Points on a hilly landscape, in no order, each with its height.
A ball rolls from a point to whichever of its 2 nearest points has the largest drop for the distance, and stops where none of them is lower. Distance is the straight distance between rows; heights are no part of it.
J232: [138  84 120 121  88 165  95  80  65  98 124  96  71 134 157 117 148  62
  94  68 152]  h=34.3
J248: [186 112 154 140 198 115 153 145 172 167 158 107 141 106 118  70 137 119
 125 174 148]  h=56.3
J804: [127 189 131 169 105 162 161 115 103 118 157 157 146 148  74 125 162 190
 158 161  59]  h=62.0
J281: [172  99 132 146 196 117 130 102 156 144 138 136 158  60 152  63 147 126
 143 121 121]  h=11.3
J356: [141 110 137 101 137  96 164 126 180 131 154 150 156  98 117  98 137 147
 166 211 109]  h=53.1
J715: [112 142 119 129 102 130 124 126 151 132 150 152 204 129  75 123 134 141
 145 143 138]  h=24.0
J724: [ 81 140  77 134  71 137 140 145  93 120  96 108 146 140 146 128 120 159
  96 109 136]  h=13.3
J411: [105 171 165 148 122 131 143 152  95 127 119 118  99 149 118 145 118 153
 142 152  86]  h=25.3
J522: [151 157 150 156 121 145 141 133 123 148 184 159 137 150  69 113 140 177
 152 163  74]  h=58.4
J736: [ 92 142  53 124  86 147  79 128  88 117 106 149 103 185  88 169 101 121
  90  87 157]  h=52.2
J398: [157 148 156 151 114 142 126  96 177 110 140 134 131 114  92 163 176  84
 145 112 171]  h=69.0
J132: [ 67 157 111 120  84 141 163 165  65 111  95  95 146 144 139 138 129 160
 118 151 117]  h=22.3
J252: [125 104 159 111 164 109 114 146 126 150 140 120 168 117 144  97 112 129
 126 127 114]  h=53.3
J514: [144 100 114 139 142 115 129  97 181 135 121 151 108  94 158 140 131 118
 138  91 140]  h=40.6
J79: [164 131 148 138 131 108 166 117 217 123 138 142 115 117 109 161 154  90
 147 150 183]  h=71.4
J803: [168 114 111 119 142 117 158 136 104 140 145 129 112  72 144  39 134 193
 125 222  82]  h=61.6
J408: [154 122 155 122 176  92 146 147 161 134 116  91 133  89 159  87 133  98
 113 178 155]  h=49.4
J269: [112 144 181  94 117 126 104 119 115  96 146 117 165 122  87 160 144  85
 150 153 131]  h=29.2
J566: [126 130 167 139 121 115 133 112  89 105 112 104 126  75 169 100 152 130
 142 130  84]  h=30.5
J623: [136 105 132 106 127  93 163 127 191 129 149 125 183  91 119 101 140 115
 146 173 162]  h=47.0
J887: [159  91 129 122 175 163 100  72 156 124 132 131 109 108 141 154 155  65
 132  48 156]  h=7.7
J757: [ 86 188 131 154 117 148 122 141  61 122 117 140 110 161 100 157 123 179
 145 124  69]  h=32.1
J589: [120 129 171 142 122 137  98 124  62 100 106  98 112 102 176 123 146 104
 120  78 108]  h=19.3
J83: [118 135  72 124  88 147  84 115 130 119 127 142 103 184  74 176 121  83
  93 105 185]  h=54.6
J283: [126 105 119 126 149 119 119 140 119 141  84 132  63 139 200 139  85 142
 116  74 123]  h=27.8
J13: [156 119 176 149 158 117 135 107 121 124 146 128 151  64 145  82 151 124
 151 132  84]  h=31.6
J497: [110 165 166  97 102 129 124 119 113  94 155 149 181 143  72 159 152 119
 181 177  97]  h=20.6
J282: [116 129 122  96 100 101 176 104 170  99 118 144 136  89 139 131 149 152
 170 201 112]  h=57.6
J512: [ 96 142 148 101 101 124 144 126 122 111 147 124 191 126  97 120 147 151
 155 186 104]  h=7.5
J300: [115 107 115 112 131 112 160 147 100 138 123 114 157  98 157  57 122 184
 125 190  83]  h=62.4
J191: [145 117 106 137 155 128 136 134 196 152 138 123 176 131 107 130 135  84
 121 107 198]  h=30.7
J118: [107  69 101  70  94 132 134 100 153 120 128 132  62 141 144 170 110  79
 118 147 158]  h=70.7
J31: [183 109 105 111 134 128 161 134  98 158 183 146  94  95 123  75 133 209
 129 214  52]  h=57.4
J771: [113 184 110 159 149 128  49 155  70 126 115 146 158 160  66 129 106 137
 110  98 123]  h=44.2
J163: [117 139 110 111  57 131 152 100 172 100 126 126 105 140  96 189 150 105
 130 152 170]  h=59.5
J508: [135 192 128 177  87 151 152 102 132  91 141 161 150 133  67 143 171 157
 165 137 107]  h=64.7
J227: [142 153 110 162 132 106 174 158 197 159 131 127  95 136 118 121 109 162
 120 184 136]  h=77.3
J142: [126 158 107 135  94 114 137 176 131 128 109  72 109 155 158 142 120  84
  69 129 191]  h=63.3
J992: [119 115 163  87 123 112 127 118 142 117 127 113 131 102 139 154 137  89
 141 146 134]  h=36.7
J162: [ 89 121 118  97 101  97 154 165 149 130 104  97 138 131 148 144 109 122
 109 174 160]  h=67.4
J117: [132 130  81 139  71 142 131 119 157 125 129 117  78 158 115 176 125  85
  90 120 191]  h=57.0
J709: [156 172 146 165 155 126 122 167 133 136 108  85  98 160 143 141 119  90
  89  98 181]  h=60.5
J469: [111 139 126 100  69 113 180 106 166  90 106 114 120 105 133 169 162 124
 150 190 142]  h=60.2
J534: [119 138 111 132 124  90 157 182 156 141 105  84 111 137 168 116 106 116
  86 162 174]  h=65.4
J706: [153  68 132 109 129 146 110  64 120 108 122 112  82  98 177 127 153  65
 107  74 160]  h=24.7
J302: [ 95 116 140 115 129 122 124 133  87 125  94 142  62 132 176 161 102 141
 148  93  86]  h=19.6
J712: [104  93 111  85 114 131 115 115 172 134 134 157 108 150 114 186 106 103
 135 121 154]  h=72.4
J238: [ 94 130  85 120  76 145  93 106 117 116 129 153 180 135  79 152 135 133
 126 105 147]  h=34.4
J124: [111 100 133 117 132 101 122 140 104 136 121 111 174 101 172  71 114 162
 115 138  96]  h=58.5
J120: [156 128 194 120 163 130 119 142 113 138 184 118 173 128  87  98 145 115
 149 169  96]  h=66.5
J450: [125 115 112 133 146 118 111 178 107 141  84 119  98 181 193 124  71 151
  92  71 149]  h=34.5
J979: [ 95 103 107  88  75 118 145 137 130 109 111 100  92 138 152 154 122 101
 104 144 162]  h=69.2
J957: [107 184  75 155 104 132  56 126  60 100  96 143 148 141  63 153 139 125
 102  94 144]  h=48.4
J905: [138 128 106 139 122  99 157 162 195 150 142 111 176 117 123 100 134 108
 111 155 183]  h=39.8
J552: [152 118 147 134 168 114 143 106 170 149 163 182 119 110 125 119 124 153
 179 136  82]  h=63.2
J317: [141 113 135 113 129 116 162 109 157 139 176 183 168 122  99 106 134 173
 185 182  69]  h=58.2
J474: [187 115 146 156 152 132 151 124 137 164 188 152 111 114 103  81 141 170
 146 161  87]  h=63.6
J85: [114 111 150 128 116 145  94 133  45 103  88 114  78 135 178 140 122 122
 125  52 103]  h=7.4
J869: [ 86 110  55 127  58 160 125  96  99 113 101 144 112 142 141 140 122 147
 101  63 134]  h=24.6
J575: [ 59 165 124 106  87 164 122 136  36  83 103 110 153 138 111 160 151 137
 130 135 110]  h=29.1
J370: [163 127 177 137 164 124 133 131 152 146 172 107 183 112  94  89 164  96
 136 159 147]  h=62.3
J838: [148  73 120 104 207 154  94  95 163 144 135 132 159 124 141 140 140  85
 129  44 165]  h=23.5
J472: [132 146 126 147 124 152  96 132 111 117 108 110  89 164 129 159 120  86
  93  74 174]  h=57.8
J592: [101 121 133 113  68 162 101  95  47  82 111  97  93 122 135 144 168  87
 115  98 132]  h=40.5
J340: [111 114 118 124 142 113 148 125 117 140 131 166 112 108 157 100 100 193
 154 147  47]  h=46.0
J827: [151 177 156 168  96 138 133 105 144 105 131 135 143 118  73 151 173 118
 154 130 137]  h=66.9
J683: [100 159 114 152 123 145  91 141  83 136 119 141 155 159  99 127 103 163
 122  93 100]  h=39.0
J112: [ 93 165 165 110 107 140  86 139  52  94 124 115 148 137  90 160 136 107
 141 134 110]  h=34.7
J365: [115 107 146 103 161 135  77 139 110 137 135 113 193 139 121 112 114  98
 113  89 140]  h=46.9
J792: [ 99 104 118 112 121 109 124 186  84 128  88 106 128 157 193 108  84 158
 101 112 125]  h=40.1
J331: [124  98 147  91 137  96 129 125 129 114  99 100 130  71 179 117 135  94
 128 159 147]  h=42.6
J2: [107 125 124 110 117 140  69 108 108 122 137 141 178 136  90 150 129 101
 128  84 143]  h=40.3
J918: [132 123 113 126 124 138 161 129 103 153 180 158 127 128 118  95 118 218
 155 180  31]  h=52.1
J894: [112 132 120 127 113 130 133 115 174 140 134 171 105 158 111 185  97 142
 149 121 130]  h=74.0
J969: [155 122 140 154 208 138 109 143 134 160 111 128 110 156 173 116  96 141
 109  50 123]  h=39.6
J468: [132 106 121 139 166 113 127 145 125 169 120 156 102 137 165 102  74 192
 132 131  76]  h=39.7
J95: [170 103 132 137 215 120 129  99 186 141 126 143 117  82 159 112 133 109
 148 100 129]  h=30.8
J595: [115 157 113 156 104 123 160 138 166 142 111 138  96 146 116 163 112 150
 127 143 136]  h=75.5
J334: [168 142 178 162 229 143 120 148 132 162 141 119  86 157 134 120 108 129
 122 100 100]  h=47.8
J363: [158 133 134 170 180 119 128 170 129 169 119 125 101 169 164  87  77 169
  99 111 117]  h=28.9
J180: [117 106  95 130  82 140 128  89 139 121 113 144  99 105 151 153 126 133
 127  86 128]  h=32.8
J981: [168 109 132 118 181 101 168 120 231 139 140 158 125  96 128 131 131 107
 159 159 174]  h=73.9
J627: [135 156 161 162 152 136 133 162 100 162 136 119  99 169 124 107 101 169
 120 139  90]  h=13.4
J158: [163 105 106 128 211 146 116 130 169 155 137 106 195 133 133 105 136  89
 117  58 181]  h=15.3
J943: [142 125  95 141 118 154  78 136  86 113  96 115  86 184 153 140 101  97
  68  43 179]  h=60.0

For each start below, name the point where the ball stops.
J79 => J522
J370 => J512
J300 => J512
J595 => J472
J282 => J158
J117 => J627
J803 => J627
J120 => J512
J552 => J158

Call two points neighbours if one is among the 2 nearest of the other. Go from one point of each pair to the other, from neighbour to neighbour, staying as low as possible. Name the highest point that can't be avoided.
J281 / J158 => J592
J158 / J522 => J474
J281 / J85 => J13
J724 / J627 => J469
J472 / J158 => J943
J887 / J158 => J838
J512 / J724 => J112
